Each row is a point on a landscape with many peaks, with its height.
A climber steps from a point to the highest of its 2 nearest points, and stops where none of them is higher. Distance is the straight distance between rows; heights are no part of it.
K_154 h=319: [ 83  85 107  75  88 100  93  68 100  70 129  93  82 107 104  91 115 113
 112  86 110 108  58]
K_789 h=594: [118  98 107 103  92 118 106 112  98  75  85  99 115  72  86  50  89  90
  65 132  75 133  91]
K_769 h=462: [ 85  89 107  69 113  96 105  81  73 100  92 102 120 142  90 133 126 110
 127  73 103  74 109]
K_274 h=120: [ 80  98  98 127 104 103 106 104 100  89 104 125  82 108  71  91 115  81
 100 140  78 133 114]
K_879 h=456: [ 77 100 103 105 108 102  69  62  92 104  93 105  82  92 109 143 102 110
 119 119 106 109  81]
K_998 h=428: [109 106 100  79  86 104  91  92 103 102 141  61 116 146 149  96  82 109
  95 102 118  47  59]
K_761 h=190: [ 59  85 104  85  96  86  76  87  91 109 120  89  78 138 134 135  99 108
 121  70 147  82  98]
K_647 h=254: [ 78  63  96 154  94  87 114 105 103  96 106 123  67  66  97 141 137 113
 124  68 140 157  95]
K_525 h=256: [ 85 123  99 168 108 109  99 108  86 123  97 117  58  87  99 118 124 112
 111  83 128 145 104]
K_518 h=669: [106 157  77 117  85 102  96 111  78 128 100 113  73 130  97 101  91  82
  90 126  54  61 138]
K_159 h=662: [ 93 149  64 157  95 110 107 107  82 100  85 116  81 108  87 118  89 107
  86 121 117 124 104]
K_490 h=212: [ 68  62 110  82 104  79  85  81  95  96 114  97  84 101 114 143 114 107
 133  60 140 105  86]
K_681 h=449: [104  79 114  50 111  97 104  96 110 106 108 103 131 100 125  96  69  86
  98 101 104  92  84]
K_11 h=360: [108  78 106  74  77 101  71  72 112  87 121  77 101 109 123  92  87 111
 106 109 116 103  55]
K_904 h=427: [123  65 125  84 121  99  76  91 105 136 117  78 113 126 145  98  94 108
  97  96 103  81 111]
K_811 h=529: [126 104 110  86  92  94 111 115 100 106  91 112 127 109 102  92  72  56
  76 136  49  92 136]
K_272 h=404: [ 87  43 124  43 105  96 117 105 103  91 113 105 164 105 109 105  79  82
 106 100 105  93  84]
K_735 h=540: [ 69 133  60 156 106 104 113  88  75  77  88 118  77  97  54 127 129 113
 135 112 150 135 103]
K_243 h=137: [ 65 107  76 128 111 103 108 107 102  76 117 119  71 126  69  91 113  94
 110 110 100 110  96]
K_313 h=295: [ 76  61 108 101 104  77 133  79 103  69  84 113  79  55  77 119 119 112
 139  64 126 130  70]
K_734 h=79: [ 70 105  81 138  83 109 138 107  69  58  80 136  85  90  53  94 130 100
 108 105  94 147 103]
K_127 h=399: [ 81 111  96  72  94 113 113  88 110  71 103 109 113  99 105  81  65  96
  99 113  95  95  65]
K_316 h=400: [107 101 101  85  75  98  67  67  94  96 126  75  77 145 132  93  92 125
 112 102 113  62  63]
K_985 h=459: [134 121 125  50 123 108 108  99 104 129 123  35 178 113 117  82  73  88
  88 131  86  53 109]
K_224 h=475: [ 52 134  63 149  74  95  61 107  89  98 110 104  52 122  88 140 126 123
 120  75 180 131  88]
K_764 h=646: [121  80 113  63 121  97 111  79  84  90  84  95 136 124  93 109 105  79
 107 113  72  86 131]
K_599 h=555: [135  37 122  64 126  97 115  84 123  95  67  99 150  73  77  83 125 111
 105  89  73 100  97]
K_742 h=632: [ 87 141  96 112  88 120  86 112  73 125  98 136  56 108 103 112 101  89
 106 109  69  84 132]
K_797 h=384: [ 80 113  97 142  94  97  90  87 121 104 119 101  60  96 111 109 103 133
 100  98 149 139  51]
K_498 h=744: [115  30 147  28 109  91 112 117 126  73 105  68 149  53  92  73 104  89
 104  88  92 110 111]
K_493 h=243: [ 75  61 116  94 110  70 115  75 108  94  93 112  65  80 102 145 123 107
 162  51 149 104  96]
K_142 h=498: [146 113 118  62  91  96 108 101 103 133 126  45 148 134 149  75  68  94
  97 131 104  38  89]
K_444 h=426: [ 92  94  82  92 107 101 110 106  85  99  84 120  98 145  75 137 114 102
 123  87 102  86 116]
K_796 h=580: [122  88 121  95 119  97  96  91 111 109  89  98 109  94  95 109  99  74
  82 123  71 118 124]
K_92 h=354: [ 52 106  70 132  99 109 107 109  87 107  89 139  74  97  91 149 125 122
 147  66 151 114 100]
K_696 h=759: [ 87 180  55 143  62 121  95 129  63  99  93 140  83 119  66 104 107  91
  86 129  82  97 137]
K_862 h=393: [124  78 108 104  98 110  77  97  98 141 106 108  92 102 140 105  96 118
  85  88 102 105 104]
K_900 h=724: [133  62 136  63 138  99 120  97  98  86 100  78 144 108 101  94 115  85
 120  69  92  87 135]
K_60 h=13: [ 77  88 106 122  84 111 111 112 113  85 102 130 106  58  77  94 107 122
  73 110 100 150  64]
K_997 h=356: [ 73 106 100 116 107 106 109  70  97  68  88 130  79  67  71 117 109 101
 138  96 119 132  77]
K_521 h=642: [117  52 123  86 135  74 112  89 118 104  86  88 138  96  98  96 121 108
 118  75  92  94  98]
K_657 h=36: [ 77 107 103 142 107 109 121 102 103 104 102 127  91  44  78 108 136 122
  94  89  98 155  69]
K_959 h=408: [ 91  95  86 104 107 107  95  75  99  86  83 111  95  80  84 129  94  93
 102 108 109 128  83]
K_691 h=328: [101 135  90 100  98 107 118  95  79 107  62 132 122  90  78 109  81  87
  68  89  61 104 113]
K_643 h=317: [133  95  93 153 111 105 102 102 115  93  88  98 101  97  94  92 111 101
  76  99  99 134  88]
K_210 h=585: [135 127  92 114  81  89  98 121 104 117 106  75  95 127 124  68  75  83
  57 142  57  53 112]
K_743 h=486: [160 127 114  63  69 110  93 130 119 103  95  67 138  82 126  38  48  80
  69 135  65  46 105]
K_319 h=530: [147 139 109  68  87  94 127 119 104 116 124  56 130 136 134  63  55  74
  87 144  76  30 119]
K_686 h=547: [138  73 140  47 140 102  95 112 125 119 122  43 167  87 127  69  86  92
  92  80 107  81 118]
K_94 h=405: [149  88 111  74 109 119 104  98 111 100  63 105 142  59  99  74  80  99
  78  90  68 103 102]
K_6 h=463: [157  59 124  56 117 111  90 105 120 109  79  91 159  71 100  62  98 115
  80  80  70 100 117]
K_259 h=525: [134  88  99  77  71 108 104 128 113  91  85 106 123  79 100  71  67  74
  63 152  65 118 108]
K_863 h=431: [177  98 122  47  88 117  95 140 115 117 102  61 170  94 122  43  56  86
  72 103  81  69 128]
K_215 h=666: [100 133  98 108  93 103 110 100 104  83  87 109  98  92  73  60  75  89
  66 146  51 101 109]
K_963 h=491: [126  83 131  40 116 100 103 116 125 128 108  94 149  94 132  87  71  79
  83  99  88  85 116]
K_39 h=614: [ 83 120  89 109 100  90  95  90 101  93 105  83  90 119  91  92  90  92
  65 128  64  81  97]
K_926 h=365: [ 75 116  75  93 101 106 114  91  92  87  79 130 110  89  87 123  74  91
  91 116  90 100  91]
K_233 h=388: [101  40 135  66 125  81  73  67 118 126 107  65 111  98 138 106 103 115
 112  88 127  96  98]
K_340 h=312: [103  51 122 133 120  78  72  73 110 118 107  95  66  87 129 105 121 126
 107  64 134 133  92]
K_637 h=535: [ 96 135  74  88 100 101  92 100  86 108 108  93  94 143 106 112  84 101
 105  95 105  49 102]
K_993 h=53: [ 72  77 108 122  85  95 150 118  77  71  96 143  89  55  50 119 141  95
 119  94  96 147 103]
K_23 h=282: [ 83  77 105 149 119  91  99  82 102 119  91 113  72  84 106 123 130 128
 115  68 131 138 113]
K_529 h=340: [170 105 106 100  79 114  78 132 128 145  90  87 141  88 119  71  81 101
  45 106  60  98 129]
K_271 h=711: [ 98 159  61 141  86 114 116 115  76 103  80 107  80 119  76  93  92  91
  79 118  76  86 114]
K_835 h=438: [ 87  80 112  94 104  95 133 104  85  50  89 113 106  62  76  75  94  80
 108  82  86 131  98]
K_334 h=546: [106 128 103 126  98  92  62  76 109 127  95  85  54 116 127 101  95 122
  88 116 102 100  82]
K_760 h=572: [ 90 117  76 109 113  94  96  74  95  94 101  81  93 138 107 110  89  99
  80  95 105  87  76]
K_105 h=625: [119  51 149  43 125  89  86 100 124  91 113  42 138  62 125  89 113 101
 101  74 110 104 112]
K_145 h=622: [132 153  85 135  79  74  98 110 102 125 103  76  49 121 122  86  91  84
  82 141  77  41 102]
K_22 h=387: [ 96  86 112  77 108 113 121 104  84  83  90 105 121  77  93  83  96  74
  94  60  78 112 120]
K_546 h=586: [ 66 154  71 109 107 111  77 107  80 127  93 128  86 130  74 132 112 106
 107 104  94  73 140]
K_121 h=517: [ 72 161  45 156  78 112  65 118  83 102 103 102  46 118  90 130 114 114
 109 106 156  91 106]
K_278 h=483: [ 57 162  40 137  95 108  55 119  89 111 108 125  49 106  60 127 129 131
 137 101 151  87 110]
K_809 h=357: [150  96  86 119 104 115 100  96 113 113  66 100 130  85  94  83  92 105
  65  87  78 108 104]
K_425 h=362: [ 98  91 103 112 123 101  71  96  94 151  99 121  75 131 126 120 112 112
 108  79  95  88 113]
K_54 h=460: [126 114 111  68 103 103  82  83 103 136 115  72 111 135 144  87  81 114
  87 108  85  58  91]
K_915 h=347: [ 85  62 107  99 107 100 118 112  93 102 101 120  91  89 111 119 102  75
 106  58  97 121 116]
K_799 h=377: [ 85 102 114  52  99 102 110 111  91  75 139  69 121 149 103  84  90  75
  88 109  78  73  95]
K_235 h=25: [ 48  97  92 139  82  75 149 103  72  65  91 140  84  47  60 151 141 114
 131  92 118 155  93]
K_551 h=102: [ 90 117  80 127  84  99 125 110  75  73  93 121 102  96  60  94 112  75
  83 113  74 131 125]
K_642 h=504: [ 88 127  97  64 104 113  81  80  60 111  99  88 100 155  96 124 102 110
 123  87  96  49 120]
K_738 h=386: [ 62  99  73 118  93 119  90 119  86 112  90 146 100 121  92 129 124 111
 130  78 122 102 114]
K_107 h=172: [ 61 105  95 103  94  83  59  76 112 111 132 106  47 142 112 117 114 120
 133  92 155  97  90]
K_865 h=603: [124 102 115  48 103 120  94 112 118  77 112  84 133  87 110  25  77  83
  75 115  69  83  90]
K_248 h=531: [138 146  86 105  77 101 118 110  75 103 112  76  87 150 119  80  74  85
 110 119  72  10 109]
K_506 h=154: [ 61 118  89 125 120  90  81  96 112  99 116 112  53 139  84 110 121 108
 138  89 127 100  97]
K_412 h=551: [ 82 164  53 142  86  93  70 113  81 121  88 103  56 128  90 134  97 106
  97 115 107  59 122]
K_441 h=163: [ 77  43 106  70 112  66 143  91 105  83  95 105 126  62  78 139 119  92
 109  69  95 100 104]
K_790 h=430: [ 76 123  75 146  68  99  88  88  89  81 104 104  57 111  95 123 108 126
 119  98 160 130  67]
K_2 h=704: [ 72 160  75 160  80 130 102 143  83  98 102 139  64 122  72  94 135 116
 105 120  95 119 126]
K_492 h=403: [ 95 101 121  59 102 111 108  91  92  90 144  65 120 160 135  94  94  96
 114  82 108  69  76]
K_869 h=557: [117 132  97  85  80  98 112 108  90  99 110  77 106 143 124  67  63  70
  84 132  72  51 106]
K_663 h=316: [100  39 119 108 127  86 109 115 118 102  96 111  96  64 104 104 111  93
 102  57 107 133 107]
K_922 h=267: [119  15 118  78 114  79 113 115 143  98  86  90 112  38 101 115 110 104
 111  79 122 127  90]
K_913 h=507: [ 90 125  83 130 102 105  62  66  84 121  99  84  49 114 112 130 112 133
 105 113 122 103  89]
K_61 h=382: [155  99 108  65  74 107  85 136 126 128 104  78 156  81 116  58  57  74
  41  85  62  91 136]
K_87 h=588: [107 134  89 136  90  86  84 103 107 142 107  94  48 108 134 100  86 107
  81 121  92  59 100]
K_185 h=505: [ 96  62 106  84 103  86 127  98 116  58  75 111 125  50  74  87  89  90
  86 113  81 121  88]
K_513 h=349: [105  57 126  87 128  87  80  65 126 109  95  78  84  85 119  97 118 123
 120  87 121 125  88]
K_499 h=57: [ 58 127  91 149  93 118 121 110  86  94 107 141  96  85  53 110 143 128
  96 107  96 147  95]
K_829 h=210: [ 96  18 108  95 105  55 151 100 126  78  87 107 103  28  80 129 127  93
 110  78 103 126  90]
K_355 h=676: [117  69 127  50 109 104  96 112 128  73 107  81 135  64 102  42  78  84
 100 102  85 101  90]
K_386 h=542: [156 106 116  83 100 109  87 118 126 103  99  78 113  94 117  49  77  98
  69 123  73  76  87]
K_864 h=341: [ 92 109  95 134  79 118  94 104 114  88 111 114  64  93 108  80  88 103
 102  98 113 122  60]
K_298 h=587: [ 99  71 127  70 125  86 103  91 138  74 101  93 107  59  89  72 102  87
 101 105  94 121  82]
K_806 h=601: [ 60 162  60 156  79 130 106 111  57  72  79 133  82  98  61 123 111 106
 109 122 135 137 101]

Where does a climber stop that starts at each point below?
K_412 => K_696
K_738 => K_215
K_809 => K_900
K_829 => K_355
K_92 => K_696
K_61 => K_355
